Each row is a point on a tangle of strands that fork, close into loops and nearly touch. The rows are in no order.
In the rows, 128 means zero.
Two points are linked if the straight distance between their rows is under 78.6. Some points are linked to none.
q858: [137  75  97 151 139 121 103  85 155 146  98 179 110 144  99  63 136 125
 168 109]
q526: [150 119  81 104  94  82 133 133 138 112 145  96 158  82  74 101  82 119
  79 153]
q620: [136 122  87  97 117  85 133 162 122  80 182  60 155 128 104 148  92  87
 108 146]
q18: [122 131 166 139 162 161 112 124  65 118 124 104  68 156 150 158 136 149
 113 153]
q178: [100 160 145 123 111 144 180 144 197 144 177 139 137  80 110 167 152 159
 110 144]
q205: [105 114 168 112 145 143 153 149 137 116 138 112 112 134 170 132 194 130
 119 138]
q467: [ 85 140 130 141 152 181 150 104 165 124 146 122  57 115  98 154 129 145
 107 115]
q355: [165 144 108  97 110  77 130 127 110 119 108  96 166 111 141  87  73 114
  80 119]
q464: [119 142  93 122 145 160 162 109 125  85 143  58  66 106 122 175 112 147
  89 144]
q80: [ 55 139  82 116  87 122 159 145 196 101 140 163 134 104 103 155 188 143
 125 156]
q774: [151 156 114 104 130  34 151 157  93  82 140 106 188 145 172 128  65 105
 122 127]
q389: [140  79  54 105 129 114 133 119 159  97 122  71 116  95 109  94 141 102
 113 153]
q321: [189 171 156 147 157 130 102 114  65 162 112 125 133 151 192 130  90 157
 158 109]
q175: [150 104 143 138 118 177 128  97 149 194  80 178 182 148 111  84 136 146
 175  94]
q483: [167 174  91 127 121 107 146 119 134  99 178  82 117  66 118 176 103 164
  89 168]
q60: [169 147 115 144 110 122 115  80  75 122  57 170 189 155 143 116  93 138
 123  93]
q984: [ 60 148 109 122  98 136 151 142 171  95 134 149 108 124 102 171 172 145
 103 127]
q946: [129 128 207 114 139 128 131 175 126 153 135 142 173 184 165 151 152 127
 162 127]
q947: [137 122 143 160 146 142 133 116 135 135 152 135  90 112 127 112 135 112
 120 106]
q22: [126 109 179 141 151 183 123 140  94 139 141 124 117 173 150 152 156 133
 156 138]
q854: [148  64 121 136 168 163 116  87  98 128  94 103  76 138 110  90 125 120
 131 135]
q113: [123 174 158 132 130 106 174 161 153 127 194 129 143 100 167 169 154 160
 119 139]
q262: [173 106 122 126 135 130 105  92  90 128  62 129 130 148 125  81  98 130
 102 111]
q469: [164 152 122 127 125  83 134 131 105 120 140 105 114  82 155 122 106 138
  83 131]
q564: [146 102 116 154 127 116  87 106 107 117 109 145  93 131  79 108 104 123
 102 112]
q88: [ 93 125 168 134 128 149 118 147 134 134 135 153 111 155 122 151 172 123
 131 120]
q624: [115 130 182 115 130 111 146 178 135 128 144 140 156 159 175 141 172 121
 137 130]
q124: [202 143 140 157 148 161 118  94  68 156 110 125 142 147 175 122  85 138
 155  98]
q511: [108 161 210 105 137 132 140 168 162 174 152 124 133 111 136 169 137 141
 112 136]
q63: [172 134 124 121 125  83 116 128  85 104 122 107 160 157 152 118  73  83
 131 104]
q712: [ 78 123 173  99 115 131 117 173 170 148 135 147 150 148 116 170 169  96
 159 135]
q906: [138 148 120 137  95  96 169 132 148 117 152 153 139  63 133 114 155 162
  88 147]
q815: [147 177 142 150 130  78 167 150 126 116 194 131 136  93 180 147 126 151
 127 135]
q708: [126 159  80 145 122 146 174 115 148  72 178  89 104 104 118 193 122 139
 113 134]
q371: [111 115  60 125  97 106 155 132 174  85 132 138 132  89 122 124 196 144
 122 172]
q373: [146 165 126  99 135  76  74 152  74 122 133  79  94 134 131 143  82 142
  87 145]
q418: [118 124 129 124 102 102 138 135 121 114  87 174 178 154 176  94 168  97
 160 107]
q142: [197 125 107 148 130 156 125  95  60 126  82 118 190 179 155 135  88 138
 149  91]
q151: [132 156  94 126 115 105 177 150 129  56 170 104 129 120 145 193 153 168
 105 162]
q167: [ 77 105 127 128 148 183 118 131 137 117 127 120  83 167 127 147 185 108
 157 134]
q667: [176 109 133 132 133 136  75 117  46 133  89 101 116 159 108 116  79 140
 107 136]
q221: [148  80 110 115 131 119 102 132  83  96 101  90 120 164 125 118 132  89
 121 130]
q208: [169 115 161 151 143 152 135 137  92 130 130 130 156 186 183 129 137 120
 175 106]
q803: [120 114 145 163 163 186 105  95  87 129 122 123  50 152  94 154 116 153
 123 139]
q768: [132 100 145 176 118 176  93 127 104 144 135 167 120 156  88 135 142 139
 165 115]
q733: [146 155 111 140 143 127 148 114 133 118 167  89  86  74 133 152 110 156
  87 145]
q882: [163 144 172 164 138 149  95 151  57 146 141 146 129 172 164 157 120 175
 168 122]
q729: [149 106  80 121 123  98 129  84 150 124  69 146 142 118 120  55 115 103
 118 101]
q811: [120 165 171 126 127 109 131 146 117 144 143 149 106 110 159 130 146 160
  91 128]
q553: [ 52 133  99 111 104 124 147 133 234 151 150 166 137  82  79 135 166 138
 151 161]
q814: [159 149 117  86 124  90 112 141 105 139 131  72 141 107 125  91  59 120
  76 131]
q441: [149  97 153 145 142 145 140 136 107 115 145 115 135 162 177 121 157  93
 173 109]
q476: [119 194 158 153 145 130 117 135 120 146 172 126  73  99 151 167 117 161
 113 124]
q407: [133 114  96  99 114  89 139 148 113  74 127  82 124 113 138 138 143 138
  67 158]
q163: [174 170 107 114 142  53 149 160 106  91 183  79 141 107 167 165  99 156
 114 159]
q661: [131 127 113 142  99  63 106 129  87  92 121 147 137 132 117 119 105  96
 108 116]
q434: [100 115 174 106 143 155 151 141 192 174 130 129 121  99 117 113 165 132
 124 135]
q359: [142 113 121  90 137  96 123 147  94  95 123  64 111 128 144 121 120 132
  72 154]
q913: [115 120 168 153 109 135 110 150 111 136 135 181 142 158 128 137 158 123
 157 113]
q788: [181  95 122 149 138 168 121  78  95 148  67 142 138 151 123  79 110 151
 135 100]
q452: [ 57 111 105 102 113 108  98 149 222 176 123 186 137 111 101 112 150  96
 177 158]
q595: [173  86  92 129 134 138 116  93 112 125  93 103 146 146 125  87  97  72
 145  99]
q98: [168 143 143 130 160 127  77 128  35 139 117  90  87 153 155 145  93 158
 131 148]
q870: [156 135 133 100 131  96  70 148  60 120 117  82 116 157 125 127  71 119
 102 138]
q823: [121 159 116 133 112  74 104 143  96  85 148 120 100 111 118 161 105 140
  76 132]
q605: [163 105 154 167 155 164 123  98 125 155 133 138  98 120 125  91 117 127
 139 103]
q873: [ 97 119  80 156 115 116 141 111 171  95 153 148  96  86  83 129 149 124
 116 127]
q692: [154 148 151 129 146  87 160 159 106 106 143 112 133 130 203 123 141 144
 107 122]
q500: [123 109 180 134  98 160  91 154 121 183 120 176 166 154  75 157 132 156
 159 128]
q356: [130 132 119 140 133 146 176 129 170 116 175 108 113  81 140 144 161 142
 113 138]
q426: [125 134 185 154 138 176  91 125 103 174 128 159  97 139 102 138 129 175
 124 133]
q700: [150  93  91 107 115  96 101 105 123 124  68 125 141 137  95  60  99 101
  99 109]
q877: [139 160 134 131 119  76  77 149  68 101 126 120  92 135 133 150 101 142
  89 132]
q451: [132 173 135 119 163  98 129 150  97  95 156  79  81 125 178 171 122 164
 101 149]
q145: [ 71 137 168  79 128 150 141 152 206 160 123 117 127 117  86 180 143 122
 127 128]
q134: [ 89 187 153 139 151 156 125 121 126 140 142 126  50 106 125 166 120 175
  94 129]
q401: [136  74 156 158 159 190 112  93 130 170 114 153  96 150  85  90 136 166
 154 130]
q912: [125 144  93 145  87  61 157 130 117  72 170 134 165  67 115 137 109 116
 118 154]
q250: [ 98 155 151 152 151 172 110 109 113 129 132 132  45 135 107 160 116 163
  96 127]
q425: [146 179 123 150 133 110 119 128 118 128 173 114  78  77 130 157 108 146
  96 124]
q608: [122 113 135 141 164 150 123 121  90  92 135  85  70 150 140 158 133 118
 109 135]
q146: [100 167 139 163 126 129 129 122 151 133 169 155  84 101  98 153 120 137
 103 109]
q159: [ 98 106  75 154 101  87 118 118 141  90 138 160 119 109 105 113 147  73
 153 128]
q726: [157 155 130 116 116  68 154 123 103 111 101 127 157 109 185  99 120 134
  87 111]
q490: [198 140 113 137 139 127 118  98  68 124 101 106 191 180 155 134  58  97
 158  94]
q935: [158 160 131 162 113  97 137  92  97 132 115 166 162 106 142 105  76  97
 131  88]
q284: [122 128 100 132 112  96 167 139 140  82 161 126 142 102 149 144 177 123
 121 143]
q478: [102  98 166 126 128 180 101 153 142 159 131 133 137 167 107 162 166 111
 183 134]
q939: [102  90 155  91 118 136  82 152 184 194  84 159 154 146  89 121 152 114
 176 146]
q917: [155 124  63 114  95 105 152 126 143  79 158  92 147  82  90 150 121 136
  91 178]
q787: [117 153  91 154  91  91 168 120 134  71 179 144 140  70 104 171 127 142
 112 157]
q50: [125  75 147 101 114 165  88 151 159 200  72 159 179 153  99 116 149 145
 188 143]
q761: [121 120 135 171 124 115  97 118 121 121 129 174  90 121  87 119 127 132
 106 106]
q751: [134 105 160 128 121 137 120 141  98 128  87 147 140 168 165 104 171 132
 134 120]
q501: [164 102 118 142 117 120  73 120  70 115 103 129 119 151  91 110  89 119
 115 115]
q53: [105 158 172 104 125 136 169 166 178 146 167 118 140  98 148 169 162 157
 109 146]
q249: [109 120  45 118 101 138 163 113 187  82 129 135 109  95  99 140 184 167
 107 172]
q24: [130 126 193 129 121 147 124 143 140 183 138 160 162 133 121 126 134 111
 159 113]
q391: [159 121 125 151 120 158 136 101 101 139  86 159 177 164 159 104 133 122
 168  89]
q681: [152 115  95 112 116  92 133 142 124  92 156  72 132 104 116 134 107  95
  99 138]
q5: [173 105 120  96 126 135  93 116  75 122  71  86 165 176 128 102  77 105
 112 119]
q548: [101 105  99 137 120 123 105 130 121  77 127 128  90 144 112 147 158 108
 111 123]
q653: [175 113 109 153 133 187 138  92  79 134  80 133 192 176 172 131 121 148
 163  91]
q556: [156 137 104 114 106  49 166 143 109  79 138 107 186 112 164 120 102 109
 112 135]
q525: [120  79 131 146 164 179 119 101 112 129 114 110  72 150 114 117 148 120
 133 143]
q209: [151 173  89 103 131  93 131 157 117  90 192  48 120 108 126 185  80 144
  95 166]
q73: [ 82 156 120 103  96 161 186 142 218 132 159 131 154  93  89 183 157 158
 132 159]
q840: [129 111 124 139 125 119 148 115 157 140 112 157 120 100 130  71 154 120
 118 110]
q415: [ 81 133 121 110 142 192 187 127 204 135 140  95  95 102 116 155 166 157
 124 143]
q419: [161 145 174 136 124 177 134 110 111 185  78 168 191 158 163 111 127 160
 143  97]
q989: [125  92 107 107 137 121  99 138  96  89 123  67 102 153 103 141 114  92
  99 140]
q141: [ 87  74 113 122 142 197  83 134 162 165 106 147  98 176 104 122 173 123
 188 159]
q212: [175 174  84 100 105 106 140 135 132  98 194  67 147  86  95 184  75 149
  91 190]
q226: [130 116 162 127 137 133 128 139 105 120 117 125 104 139 170 111 167 131
 105 127]
q207: [180 152 145 147 165 115 123 122  94 135 162  82  95 112 176 133  90 110
 133 116]
q197: [109 105  72 125 105  88 136 114 161 122  90 176 146 100 148  63 157 103
 149 128]
q499: [ 88  96 141 109 112 129  86 141 179 180  88 195 147 144  94  95 165 128
 164 142]
q547: [127 145  68 146  87 122 175 108 160  64 161 141 138  83  82 171 144 153
 116 174]
q552: [ 59 127 135  95 105 106 119 161 202 166 128 165 155 105  91 154 152  88
 168 154]
q84: [ 90  81 112 124 136 165  97 136 147 134 104 148 102 168 130 118 192 113
 171 142]
q109: [106  61 124 132 137 207  82 138 156 184 116 144 131 165  86 132 160 140
 203 150]
q868: [131  93 136 134 123 160 112 118 143 169  88 176 144 152 117  77 160 133
 171 115]
q796: [159 148 136 137 127  94 115 123  93 126 129 135 115 116 158 113 104 125
 102 113]
q351: [ 77 140 120 144  97 107 159 126 178 123 157 184 135  74  94 123 155 132
 129 140]
q540: [101 115 105 119 156 156 149 116 116  71 139  60  66 133 129 172 126 112
 110 135]
q100: [120 100  95 144 116 100 120 116 141 110 119 155 108 110 102  91 142 104
 124 117]
q45: [146 116 179 154 147 181 112 148  68 149 135 128 136 176 157 154 135 168
 164 137]
q454: [155 170 141 120 175 109  82 122  53 142 130  73  65 124 166 148  93 149
 125 150]
q888: [ 85 131 160  98 131 121 163 180 170 123 161 123 153 139 161 158 187 112
 145 139]
q424: [183 172 134 135 157  62 139 138  88 114 143 117 152 140 199 132  70 112
 148 101]
q536: [159  84 141 128 170 155 116 101  61 129  98  82  90 140 132 105  98 117
 111 148]
q899: [105 129 206  83 142 140 123 160 172 180 122 120 130 118  97 175 137 120
 121 139]
q224: [182 199 136 142 152  73 116 122  71 136 118 147 153 156 202 142  76 141
 159  99]
q741: [168 162 108 109 115  64 148 119 110 119 119 110 151  83 167 101  87 140
  79 128]
q74: [124  96 150 152 100 163  98 132 136 185 116 195 168 150  70 118 130 146
 179 118]
q967: [131  94  79 144 125 103 119  80 160 130  79 176 129 129 117  48 125 110
 157 103]
q274: [ 63 110 167  84 150 189 124 150 171 154 102 108 108 161 104 177 166 119
 148 151]
q213: [ 63 139 146 117 100 105 148 154 185 148 152 176 154  89 101 135 162 116
 142 145]
q769: [ 88 120  88 139 143 163 137 111 131  78 136  92  61 144  99 170 132 113
 116 115]
q977: [124 118 204 105 129 146 107 155 158 194 117 146 148 134  97 149 137 120
 142 127]
q21: [104 113 187 141 123 180  88 135 137 173 123 168 120 152  69 150 140 157
 140 132]
q904: [119 124 160 162  91 124 107 126 109 155 105 216 172 143 104 105 129 130
 155 111]
q275: [160 144 148 179 119 133 125  97 110 155 130 184 143 121 129 101  95 111
 151  86]
q295: [145 128 128  77 130 118  92 153  97 138 131  65 159 166 116  89  56  85
 100 123]
q986: [199 192 127 129 148  93  80 117  53 150 102 116 134 156 180 136  69 152
 161 109]
q844: [ 96  74 154 126 170 211 127 108 153 163 116 118  82 149 105 123 168 126
 161 151]
q572: [140 118  73 140 109  89 163  94 154 114 116 146 160  79 129  69 110  85
 137 105]
q343: [136  97  80  98 112  85 118 123 160 115 138  92 140 101  59  78  83 108
  85 139]
q37: [ 56 168  92 117  92 168 179 134 185  91 127 131 105 121  92 176 148 166
 114 116]
q641: [134 129  99 124 114  74 164 155 126  59 169 101 143 116 148 161 155 136
 108 150]
q992: [171 162 108 108 133 115 116  74  97 127  69 124 212 164 142 130  48  94
 107  97]
q285: [121 134 112 135 110  78 127 140 109  89 144 131 117 114 124 137 137 119
  96 125]
q399: [156 158 128 121 165 118 100 123  80 128 146  60  66 112 141 154  82 131
 104 150]
q744: [126 105  88 120 144 131 148 110 147  96 132  82  82  92 100 125 141 142
  80 146]
q273: [157  64 124 161 149 184 117  87 106 155  83 145 120 154  99  74 133 171
 152 119]
q541: [134  77 171 135 129 201 108 146 110 187  99 143 158 160 105 127 146 171
 169 142]
q707: [146  94 148 158 105 187 110 139  92 172 105 164 176 159 114 121 144 174
 166 116]
q959: [118 125 100 125 107 109 136  98 136 127  59 187 177 142 169  77 155  97
 151 106]
q518: [ 75  96 115 124 150 121 113 108 216 159 122 170  90 125  84  87 168 151
 138 135]
q643: [114  92 150 157 147 166 103 106 152 157 125 168  92 143  74 106 145 147
 143 122]
q990: [148 176 188 150 135 101 149 144 120 161 158 153 158 129 192 127 109 124
 154  97]
q267: [153 135 100  84 117  91 138 110 121 119  99  96 186 127 137  81  63  80
 100 108]
q497: [102 108 105 133 151 167 152 119 162 110 150 102  83 113 122 137 170 112
 131 129]
q956: [105  89 152 142 144 187 117 142 110 125 133 123 115 188 126 158 178 121
 170 138]
q565: [154 104 118  99 122  99  92 122  94 114  75 109 126 139 112  80  91 124
  75 124]
q59: [134 134 104  82 118 122 112 152 136 137 174  52 140 111  82 108  64 123
  70 161]
q639: [163 119 136 127 163 135 134  98 105 137 116  87  85  99 146  91 106 134
  86 130]
q999: [149  91 121 153 132 152 110 106 110 124 101 144 114 147 121  94 146 110
 148 110]
q905: [ 43 139 119  94 119 152 150 134 230 144 121 145 104 117  70 159 158 157
 125 131]
q230: [127 143 172 162 137 155 123 126 143 166 165 155 103 106 120 127 128 123
 132 106]
q747: [148 143 174 130 143 116 132 147  95 126 132 125 122 150 193 124 146 142
 117 119]
q492: [146 130 144 161  93 139 109 117  83 146  92 203 182 163 131 114 124 155
 152  98]
q466: [135  98 107  86 125 119  97 140 112 121 128  70 136 143  88  93  82  79
  92 127]
q215: [135  88 124 182 106 171  97 120 120 160 125 191 148 150  80 109 133 146
 185 109]
q379: [139 139 184 126 152 147 144 126 126 170 126 128 105 107 172  97 139 145
 104 120]
q988: [155 184 147 130 124  77 151 115 101 126 105 155 163 125 203 112 106 133
 113  97]
q590: [141 116 110 140 145 115 103 109 115 114 131 106  73 110  88 121  93 124
  81 123]
q49: [173 160 118 126 127 106 118  81  90 132  68 139 171 141 153 106  69 112
 100  90]
q610: [159 177 121  97 138  52 122 137  89 110 118 108 205 165 170 122  36  97
 121 112]
q338: [159 169 159 133 125 117 141 107  98 137  88 170 175 153 194 111 119 137
 126  93]
q622: [ 80 106 148 116 136 135 101 119 210 174 124 181 108 130  59 113 150 136
 151 126]
q203: [121  83 184 141 145 213 111 138  88 172 121 129 123 163 108 142 140 173
 156 154]
q782: [149 150 186 146 108 149 127 140 105 185 117 180 210 159 144 141 110 149
 179 101]
q246: [176 161 142 156 145  98 138 115  98 129 147 129 145 121 188 118  84 100
 149  87]
q699: [115 162 133 135  99 121 178 139 168 115 164 148 143  77 127 158 167 175
  99 159]
q991: [ 95 100  54 134 118 101 121 122 184 129 123 168 109 102 139  77 167 101
 167 144]
q777: [ 92 149 165 131 141 151 132 146 126 121 143 128  88 139 138 164 159 146
 103 132]
q775: [158 160 106  97 132  69 123 168 112 110 196  54 148 118 133 152  62 121
 108 155]
q9: [154 171 168 145 147 108 149 141 117 143 179 128 119 103 189 132 121 131
 136 110]
q510: [196 143 129 126 147 105  97 130  68 121 131  89 166 177 159 137  46  97
 151 107]
q929: [104 119  98 128 106 111 139 145 135  78 144 124 114 125 131 141 173 113
 113 132]
q118: [ 68 128  82 123  91 100 145 152 165 100 132 165 131 107 134 123 199 130
 130 153]
q342: [ 96 134  78 147 124 153 153 114 154  80 161  97  79 112  96 180 126 112
 120 111]
q463: [ 72 127 144 136 146 170 129 117 187 139 140 149  81 131  77 144 143 139
 127 118]
q105: [144 131  48 125  89 127 158 102 164  62 144 108 135  89  62 174 132 154
 103 180]
q663: [160 154 129 119 146  57 147 161  97  95 158 101 127 127 189 140 116 153
 106 135]
q533: [ 83 121  89 110 137 172 170 131 189 108 142 106  97 111 124 149 180 138
 130 143]
q257: [127 135 152 145 120 107 145 139 121 121 145 160 151 134 167 116 143  97
 149 103]
q519: [192 126 124 120 134 141  90 108  45 132  84  95 157 174 139 119  61 135
 123 118]
q7: [153 118 125 165  95 170 121 126  70 146  93 176 197 165 131 128 120 188
 153  97]
q79: [139 148 123 138 106  65 176 139 116  92 152 144 177  97 175 116 124 113
 131 119]
q126: [148 141 113 122 143 112 102 122 115 125 153  76  86  94  93 133  68 120
  82 135]
q834: [158 158 178 135 129 128 125 134  93 150 108 152 143 152 191 117 125 146
 124 105]
q395: [ 99 116 135 117 108 109 135 151 140 124 110 162 147 142 166 100 188 114
 137 128]
q111: [150 112 176 138 133 167 136 147 107 156 117 142 194 189 170 132 147 129
 195 106]
q664: [139 153  98  82 131 121 116 145 124 116 166  38 117 103  89 145  71 146
  70 173]
q837: [165 165 118 100 141  75 111 156 103 126 176  63 153 130 140 132  49  96
 125 128]
q269: [166 160 168 147 169 139 129 127  94 149 154 104  96 117 193 124 115 133
 139 120]
q186: [111 114  43 120 121 145 164  98 185  69 118 101  91  94  75 142 148 164
  96 155]
q312: [ 64 169 112 129 124 179 167 120 170 106 139 123  72 124  97 175 125 161
 101 107]
q44: [154 136 155 132 156 140 149 116 135 152 137 106  87  81 161 100 127 153
  88 123]
q25: [ 65 137  85 104 109 151 166 119 242 129 134 154 116  93  76 148 165 172
 135 152]
q705: [115 142 152 129 114 107 149 143 145 129 145 150 122  92 145 112 161 156
  89 126]
q719: [132 182 163 129 150  98 123 151  95 120 148 117  92 119 186 155 142 172
  98 138]
q155: [101 165 124 118 142 154 172 137 127  84 152  85  82 124 160 191 140 171
  95 145]
q871: [ 65 110 101 120 119 121 115 142 200 148 135 172 122 121 116 109 181 102
 162 148]
q550: [133 102 156 135 105 154 109 150  87 142  89 160 170 187 155 120 172 147
 160 120]
q422: [152 149 125  91 123  85  80 163  73 130 135  87 155 168 121 114  51  97
 104 128]
q897: [152 131 113 147 119  93 145  97 129 125 115 152 148  95 138  86 103  87
 126  91]
q562: [101 134 108 151  88  69 164 129 130  90 148 170 160  68 126 109 135 118
 122 140]
q76: [166 123 125 147 117 120 122 112  87 111 100 146 165 158 154 109 111  99
 151  89]
q116: [107 104 154 130 145 159 138 128 171 160 139 136 107 119 126 113 167 111
 145 123]
q724: [141 103  57 123 104  87 152 113 159 101 118 118 150  78 125  77 129  97
 129 135]
q256: [125 112 112  88 150 121 106 142  96 101 133  46  97 136 108 137  93 123
  72 153]
q615: [102 145 188 130 134 155 126 137 174 175 153 149 110 113  93 148 130 127
 121 116]
q280: [142 120  78 126 117 121 160 120 155  87 150  99 111  77 108 142 153 146
  88 152]
q695: [ 83 116 156 102 152 174 164 132 211 163 147 106 105  99 103 144 162 136
 121 139]
q64: [ 94 155 107 153 102 123 163 120 175 107 171 165 117  74  88 154 139 142
 118 132]
q558: [136  83 133 126 113 186 111 129 148 203  72 170 193 157 100  99 139 157
 193 119]
q649: [127 172 106 124 115 139 182 132 142  77 155 101 106 109 143 196 150 193
  86 155]
q516: [122 101 146 125 145 154 138 146 140 135 138 121 132 157 168 121 183  93
 174 123]
q591: [169  88 116 120 125 127 101 123  65 107  78 101 148 173 138 110 114 108
 131 118]
q568: [157 167 185 154 124 130 135 123 105 166 136 179 181 147 172 128 104 122
 167  93]
q965: [112 136 139 155  90  77 128 127  95 100 122 183 141 115 132 111 134 106
 128 112]
q975: [167 102 151 157 170 179 111  97  60 142 125 101  87 142 140 128 111 131
 141 139]
q252: [144 135 172 167 114 137 103 151  78 139 140 174 146 173 141 148 131 142
 158 113]
q951: [165 110 134 100 166 130 115 110  85 139 107  65  94 115 130  97  82 119
  83 145]
q402: [ 90 108 118 133 115 117 123 139 152 129 126 163 127 130 133  99 181  99
 153 126]
q128: [138 144  95 111  85  55 136 139 111 100 143 115 174  81 107 111  68 118
  87 153]
q115: [183 110 145 162 151 166 119  99  85 149 121 122 117 131 145 105 103 114
 151 104]
q108: [ 61 142 108  85 100 128 163 154 229 144 139 141 155  90  92 167 164 131
 143 161]
q138: [161 117 110 125 122  83 132 136 109 106 144  92 150 120 133 115  91  75
 124 109]
q941: [114  87 107 144 166 170 136  99 158 125 130 109  67 118 109 106 158 110
 133 129]
q92: [149 138 188 128 130 156 135 133 115 171 105 158 168 151 172 108 143 136
 142 103]
q87: [ 64 157 153 100 125 170 165 149 200 140 151 111 120 118 100 194 143 130
 132 123]
q231: [142 171 105 108 148  94 131 146 107  88 163  57  90 108 148 190  99 159
  85 159]
q137: [ 87 115 122 112 128 139 150 160 169 115 143 119 126 132 158 138 199 112
 139 139]
q450: [105  87  55 116 148 144 149  98 172  85 118  89  73 100  94 124 152 139
 103 155]
q756: [149 126  87 102 118  89 144 101 121 102  79 110 192 142 157  96  92  62
 126 102]
q438: [ 57 121 144 109 142 184 143 143 163 120 127 109  91 158 123 167 179 120
 142 137]
q628: [ 76 166 158 118 147 165 162 148 142 101 158  97  89 148 149 196 145 151
 116 126]
q136: [175 163 125 131 156  86 122 140  99 118 178  72 120 112 164 142  67 107
 134 123]
q394: [167 148 152 147 146 124  94 124  64 135 115 121  94 134 161 121 108 140
 116 123]
q383: [ 75 113 181 114 156 206 118 135 136 160 112 124  93 169  90 170 151 140
 144 144]
q48: [109 124 124 134 105 106 140 111 149 142  90 188 155 114 139  69 149 108
 142 106]
q810: [ 91 116 124 103 101 124 109 137 178 188  82 196 194 139 137  95 142  90
 208 136]
q794: [139 112 190 133 125 162 112 168 113 167 131 138 185 175 136 159 143 133
 188 127]
q833: [106 122 138 168  94 103 116 115 110 122 117 203 151 128 111  97 129 102
 158 103]
q523: [134 133  88 125 120  91 146  87 113  96  73 150 201 142 168  99 121  70
 155  95]
q196: [158 165 113  95 117  98 118 101 104 134  99 105 203 151 132 102  37  79
 107  98]
q485: [ 94 104  40 139  99  84 126 122 169  93 133 162 121  89 112  96 150  91
 158 149]
q27: [ 78  87  68 124 153 150 123  98 164  95 106 106  49 137  95 124 156 133
 123 143]
q491: [108 118 166 125 126 144 133 142 175 173 141 153 142 121 117 114 155  93
 168 113]
q801: [118 151 108 134 106  67 164  97 111  86  93 157 206 113 171 102 100  82
 144 102]
q489: [129 157 112 123 160 144 123 112  98 108 147  58  55 108 124 171  82 137
  90 146]
q382: [113 143 114 133 104  70 180 121 124  87 121 162 193  99 186  96 138  99
 153 113]
q993: [138  81  76  92 128 106 107 121 154 121 115  84 129 125  79  74  95  84
 101 131]
q749: [140  90  69 113 123 100 136 116 143 100 106 103 132 108 143  77 153  88
 128 126]
q375: [ 46 123 115 102 129 128 118 128 232 159 128 170 103 124  56 136 150 137
 146 131]
q968: [ 79 123 104 141 124 144 139 120 197 123 146 152  89 105  85 134 160 132
 129 121]
q328: [ 92  97  94 128 121 132  95 136 128  96 110 143  96 162 128 131 187 100
 141 140]
q842: [ 94 114 156 125 111 114 113 129 174 175  96 208 145 126  89  80 149 140
 139 122]
q144: [155 152 190 139 159 159 122 127  98 178 140 125 108 130 173 121 124 148
 135 122]
q217: [127 143 165 160 129 137  92 127  99 140 131 163  80 129 109 136 125 155
 108 113]
q436: [144 123 163 164 119 151 123 117 129 170 136 178 154 132 129 103 125 112
 165  93]
q62: [112  99 170 105 129 168  90 156 161 181 131 126 157 155  84 180 149  91
 198 136]
q791: [111  85 125 141 136 149 107 111 163 156 110 172 104 140  99  85 168 126
 159 120]
q66: [144 157 113  75 124 110 111 156 115 156 171  51 149 115 121  96  50 119
  85 147]
q194: [101  98 170 147 158 211 116 116 101 156 124 130  89 169  96 152 151 155
 149 151]
q513: [ 76  97 132 115 163 183 129 126 191 159 122 119  88 135 111 121 174 117
 151 146]

A fork is a point with three links, a tip a point with one. Leave the first point through the second and follow the links. Name the first fork or tip that comes.
q194, q203: q285
q7, q707: q167
q441, q208: q226
q610, q774: q267
q450, q744: q562
q373, q870: q128
q913, q88: q929
q540, q464: q741

A tip is a point with one link. Name the tips that can be reached along the links from each point below, in the order of the rows.
q100: q562, q27
q913: q109, q128, q62
q175: q842
q590: q768, q407, q126
q142: q620, q76

How many points has the smallest loop of links through each point below? Write 0 if it is on no loop.
q167: 19
q643: 11
q840: 7
q794: 0
q379: 25
